A landscape with many valleys, sampled at points; each row gives a point and its height.
A ball rolls from a point to whichever of its 2 nearest points has the largest drop for the distance, and stops where none of them is lower. Distance is the straight distance between rows; heights are no part of it.
let: [116 124  92 105  98 145  91 126  59 123 123  42 136  97 162 131 100 135
 120 114 144  78]  height 376
Pul: [150 126  56 154 109  82 150 133  79 124 148 111 130 188 120  85 123 103
 130 161 145 138]  height 419
naze: [130 130 121  64 172  73 131 179 203  88 131 168 134  99  95  91 127 128
 129 114 111 114]  height 212
vapo: [147 157 184 135 169 140 108 168 171 134 112 112 133  71 142 185 134 146
 135  76 121 144]  height 845
Dusal: [191 109  64  75 105  96 144 133 129  75 135 136 105 118  79  82 104 147
 144 126 140  84]  height 392
Paz: [206 123 141 152  92 129 150  91 101 136  99 166  98 155 105 144 128 142
 166 108 162 133]  height 463
Zoda: [102 110 121 155 130 137 140  86 104 140 146 108 165 208 148 101 152 110
 102 159 118 132]  height 762
Tetu: [ 67 109  89 115 114 155  89 125 106 134 146  94 112 101 153 120 107 106
 104 159 131  96]  height 204
non: [158 100  81 150  95 110 172 107 122 125 144 170 131 173  92  94 131 126
 144 156 129 148]  height 312
somu: [185 137 130  76 129 138 127 157 123  98 121  79 137  97 122 149 129 172
 143  59 118 100]  height 413
zosiv: [115 122  93  57 165  81 139 184 178  97 146 152 142 107  99  70 147 138
 104 140  87  97]  height 290
dibu: [103 104 139 111 151 148 129 110 144 134 157 103 153 152 137 134 167 146
 105 116  99 113]  height 717
pim: [203 144 152 108 141 126 134 129 142 106 108 124 129 122 121 144 130 162
 157  56 130 114]  height 316
Zuten: [114 131 120 108 146 119 106 156 136 117 136  95 130 109 140 125 123 138
 112 108 121 122]  height 291
kogu: [ 75 126  71  99 116 131  73 162  89 123 130  65 117  87 137 107 101 119
  92 155 116  88]  height 266
Rigap: [152 133 160 114 142 125 122 140 203 138 111 203  97  84 100 134 130 122
 155 114 129 146]  height 500
Rak: [116 113  61 129 134  97 168 131 135 114 164 142 142 186 104  65 136  96
 104 184 106 142]  height 164
Budar: [159 175 156 186 141 124 150 120 150 166  85 203 109 151  84 133 146 117
 149 168 117 182]  height 667
ruzed: [141 109 140 109 131 143 118 119 165 121 141 146 102 103 123 131 120 136
 137 109 143 125]  height 537
fedur: [ 86 116 159 101 144 177  97 128 153 134 138 106 121  77 155 165 120 130
 111 107 129 119]  height 815
pivi: [147 160 195 158 163 128 151 123 121 152 112 103 167 168 143 161 167 141
 130  96 109 156]  height 651
Dil: [124 127  67 108 124  99 125 160 100 113 141  96 116 129 117  85 118 107
  99 162 131 118]  height 345
big: [195 121  98 119  94  96 157 135 163 102 121 188  87  89  83 111 101 139
 180 126 151 133]  height 452
fupov: [182 135 142 104 140 106 134 157 170 100  93 156 109  83 113 131 113 156
 159  75 143 120]  height 411
kega: [147 119 120  99  97 159  92 104  90 118 122  83 112  91 160 146 104 136
 131 107 159  69]  height 438
davan: [139 142 147 161 151 112 182 104 137 155 116 180 142 209  90 114 149 115
 132 153 101 169]  height 710
dedo: [104 128  53 143 121  78 135 159  90 107 154 106 132 160 123  79 117  93
 101 179 150 151]  height 381
votif: [117 116 161  95 106 192 100  82 142 140 122 142  90  67 143 179 112 125
 143  97 174 109]  height 538
sira: [ 86 138 112 112 159 129 105 162 101 121 145  40 158 116 158 128 146 131
  95 138  88 119]  height 485
mam: [ 86 105 123  86 174 137 118 141 169 128 158 126 133 112 123 108 151 117
  93 142  79 111]  height 406
mezok: [111 130  78 131 157  83 142 159 128 126 157 118 143 165 127  84 150 103
 107 150  97 151]  height 69
kuf: [167 117  85  62 136 104 142 124 132  79 130 130 123 147  82  77 125 155
 123 112 110  72]  height 448
tafu: [207 144 154 162  87 142 134  92  84 158  79 151  94 130 135 172 103 129
 164 113 178 131]  height 517
tob: [ 69  88 156 128  90 198  92  51  91 145 129 117 128 130 182 134 131 128
 132 147 147  83]  height 747
Bova: [ 78  84 130 132  51 185 118  56 108 153 138 153  98 109 145 144 111 116
 132 175 164 115]  height 696
fuza: [115 152 132 123 179  70 126 199 175 114 134 137 133 110 133 114 134 116
 123 118 118 162]  height 145
Nid: [111 122  85  54 181  94 149 190 147  99 144 112 159 127 115  72 161 134
  78 137  51  87]  height 354
kosef: [114 145 123 165 111 114 117 150 147 147 117 169  94 102 117 136 109  97
 145 155 165 176]  height 393
Zal: [153 140 138  60 166  69 133 186 183  72 123 145 146  87 107 108 139 152
 126  85  86 102]  height 93
sote: [156 154 161 156 168 113 160 128 167 145 101 206 126 174  84 129 150 127
 146 130 106 172]  height 687
Nalof: [105 107 127  99  87 181  93 100 114 127 135 118  84  77 160 158  89 120
 133 115 166  91]  height 494
lir: [134 108  45 111  99 108 137 145 122 104 145 121 102 121 101  81 102 113
 121 173 130 120]  height 306
Noti: [106  88 131 126  74 197 124  42 100 147 130 137 114 136 149 135 123 134
 127 148 167  91]  height 720
zotim: [ 99 140 134 163 171 100 150 145 141 150 134 133 152 182 145 122 161 105
 117 132 106 170]  height 150
Fum: [149 122 183 140 154 168 152  88 138 149 107 159 141 171 108 156 158 147
 125 102 110 141]  height 656
vomo: [ 97  98 142 179 127 154 161  58 118 153 142 138 158 213 145 119 174 108
 118 157 122 149]  height 751
doz: [115 146 106 118 151  90 112 186 145 108 135 116 127  98 130 110 117 111
 118 133 131 150]  height 217
refo: [179 151 176 141 168 113 157 136 134 126 103 122 160 162 125 153 156 155
 154  74 101 147]  height 628
biku: [ 53 131 129 155  94 142  71 116  88 140 122 100 131 121 187 155  90  97
 129 150 153 110]  height 596
Mur: [ 79 122 107 165  76 134  97 113  87 144 127 117 115 123 154 133  86  93
 128 165 171 128]  height 622
Rol: [ 46 112 167 115  99 190  74  80  97 146 127  96 140 101 191 159 121 125
 122 133 133  82]  height 772
Gofe: [164 151 146 172  72 130 106 109  69 148  85 124  98 114 149 172  91 111
 157 117 192 135]  height 559
koru: [ 99  96 125  82 164 137 128 133 207 117 157 171 115 102  99 106 137 126
 119 138 105 111]  height 453
suto: [127 138 169 164 106 165 121 107 140 170  91 191  86  97 119 164 122 109
 144 144 154 164]  height 632
Nazo: [116 119 142 172 136 139 174  83 129 158 142 162 155 219 113 108 161 103
 118 154 107 168]  height 731
vep: [ 87 145 139 139 139 136 104 141  97 134 138  33 177 111 186 156 143 142
 105 127 109 110]  height 521
geb: [150 108 101  84 144 117 141 128 123 100 149 117 146 163  99  99 130 158
 122 100  99 100]  height 498
Luv: [ 33 105 114 120 102 176  78 100 122 147 141 116 115 106 155 134 108 100
 108 179 131  97]  height 265
fabeb: [ 96 145  89 101 111 129  70 166  84 119 123  44 135  78 159 151 100 133
  93 138 116  90]  height 315
gur: [183 176 164 140 160 111 163 156 102 110 114  85 177 134 132 151 148 171
 145  74 103 138]  height 584
fem: [148 116 161  92 113 183 126  98 166 137 123 173  86  84 123 149 129 141
 143  90 154 114]  height 577
kuzas: [200 117 134  86 133 135 155 103 140  84 110 154 122 140  88 130 114 176
 161  66 119  94]  height 163
nipe: [121 107  67 156  89 115 160 122 127 128 163 149 119 156 103  75 124 105
 118 195 134 151]  height 236
dadud: [166 107  57 122  62  95 149 128 124  98 154 151  98 106  86  78  94 133
 149 173 153 120]  height 358
fidoz: [109 146 181 122 146 158  88 152 156 134 127 109 121  66 153 185 119 130
 127  95 130 136]  height 830
Fimif: [112 150 144 142 180  87 146 178 158 143 134 141 151 145 129 120 144 113
 122 129  97 166]  height 37
lurub: [ 64 145 147 161 112 140  88 141  76 141 127  70 169 112 196 163 113 118
 110 136 133 115]  height 560
finod: [ 61 128 168 116 115 177  73 130 113 133 132  94 136  72 189 179 110 124
 123 119 128 101]  height 795
nadag: [195 110 112 149 105 110 168  97 118 118 121 168 116 180  83 114 119 140
 159 126 137 132]  height 390
dimo: [ 85 101 110 154  56 163 130  81 134 150 149 165  95 106 129 122 107 113
 134 185 151 135]  height 677
sodad: [112 105 163 110 151 158 130  83 157 140 143 147 135 147 123 152 156 141
 111 110 110 133]  height 691
Zuve: [190 134  86  97 113  76 139 158 127  83 121 133 112 110  92  93 102 137
 154 121 157 121]  height 332
fub: [157 133 134 212  96 114 151  84  68 160  98 138 142 204 137 121 135 116
 140 169 159 168]  height 539
Suvel: [193 124  80 143  68 100 176 131 133 105 141 181 103 114  77  99  97 148
 165 153 153 139]  height 407
bive: [146 121  98 196  83 109 141 101  69 157 120 121 130 181 131 111 119 111
 146 170 175 151]  height 501
nipa: [152 145 164 200 123 130 148  79  92 169  92 151 146 202 140 143 157 125
 123 139 149 162]  height 578
zelog: [138 154 130 174  91 109 107 143  64 141  99  95 123 116 161 160  84 118
 148 112 179 142]  height 593
netok: [127 163 188 189 146 127 140 107 101 175 101 116 162 190 152 153 170 118
 121 117 118 166]  height 617
ros: [ 94 149 195 166 174 145 101 143 155 171 112 134 135 114 151 178 147 123
 119 118 118 168]  height 878
Makup: [105 104 103  73 178 128 140 159 142 111 164  82 164 136 116  97 163 143
  86 128  42  96]  height 408
sas: [167 105  74 178  65  94 157 105  66 127 146 112 122 168 117  90 108 111
 145 175 165 140]  height 461
diti: [163 145 122  69 166 100 129 182 154  71 127 107 149  79 123 117 136 164
 120  84 104 100]  height 215
Fad: [ 92 119 191 129 111 182  97  98 123 156 111 149 107  91 167 191 122 129
 133 117 158 129]  height 581
keru: [ 98 114 143 149 141 150 121  95 107 147 139  97 156 160 163 126 155 119
 106 133 122 120]  height 742
sasas: [ 80 130  98 149 156 101 154 153 131 147 155 110 147 180 138  99 152  88
 101 167 111 180]  height 153
Pofum: [ 83 111  80 143  86 141 123 127 143 133 162 149  94 105 116 111  98  99
 113 182 147 142]  height 658
lem: [180 156 150 121 134 108 141 149 192 111  95 194  93  95  97 128 125 134
 171  96 146 131]  height 464
zazo: [123 112 182  96 199 122 143 137 211 125 145 174 143 123  98 128 159 154
 131  97  67 138]  height 575
migi: [143 176 132 168 152  81 120 179 117 134 105 101 135 128 140 127 118 113
 131 112 148 176]  height 235
pomi: [171 153 123 137 138  94 129 164 110 114 119 101 134 130 133 133 116 135
 134  92 150 144]  height 133
davo: [169 117 167 114 146 151 166  70 135 121 117 155 146 200  94 136 145 163
 136  81  97 111]  height 609
kame: [126 128 174 102 167 125 135 130 198 126 127 196 113 121  91 127 147 135
 148 108 102 143]  height 536
saf: [ 85 119  61 149  70 121  95 129  98 123 147 118  96 106 134 117  75  95
 117 181 157 118]  height 642
feti: [173 144 139  93 124 156 126 133  98  83 125  40 163 116 130 149 145 178
 136  75 118  86]  height 476
sibud: [156 104 129  94 152 139 156  92 122 102 142 134 155 184 103 125 145 163
 128  84  78  90]  height 553
Pid: [ 85 123 100  81 174 138 128 170 126 130 151  59 163 120 144 106 161 145
  67 149  62 100]  height 449
kanom: [119  99 137  87 126 167 126 121 194 117 147 181 100 102 100 116 140 143
 137 132 123 117]  height 493
lopib: [129 147 214 146 182 149 119 140 146 149 113 116 154 102 153 197 158 144
 135  91 106 147]  height 862
zosa: [ 94 156 138 178 139  95 103 167 108 146 116  96 135 120 165 142 110 103
 121 137 156 162]  height 305
rugi: [154 153 167 170 125 152 145 100 144 169  91 199  96 139 107 151 148 119
 141 160 145 172]  height 652
dedop: [ 80 129 171 155  90 176 103  96 134 170 107 177  93  93 147 180 115 104
 131 150 160 151]  height 612
Nozu: [159 145 151 130 144 134 147 129  92 116 125  54 181 148 147 153 155 168
 134  78 117 113]  height 535
zubud: [200 152 100 128 122  71 139 159  99  93 116 112 119 128 111 101  95 144
 157  86 160 126]  height 254
pur: [120 120 120  76 155 129 107 158 152 105 147 107 124  83 120 111 133 138
 101 118  89 105]  height 353
veki: [ 75 152 125 187 132 103 112 161 131 149 126 144 120 118 140 136 106  77
 121 163 148 182]  height 355

Where does a ball stop that starts at each point below?
zazo -> Fimif
dedop -> Tetu
dibu -> pomi
netok -> lir
tafu -> mezok
tob -> Zal
vomo -> Tetu
biku -> Zal
kanom -> Fimif
lopib -> Zal

Call two points neighbours if one is among the 2 nearest of the other. Go from one point of each pair to the other, from neighbour to neighbour, staying as low as possible. Name the highest point that can't be avoided.
pomi, lir -> big
mezok, Fimif -> sasas
Tetu, mezok -> fem
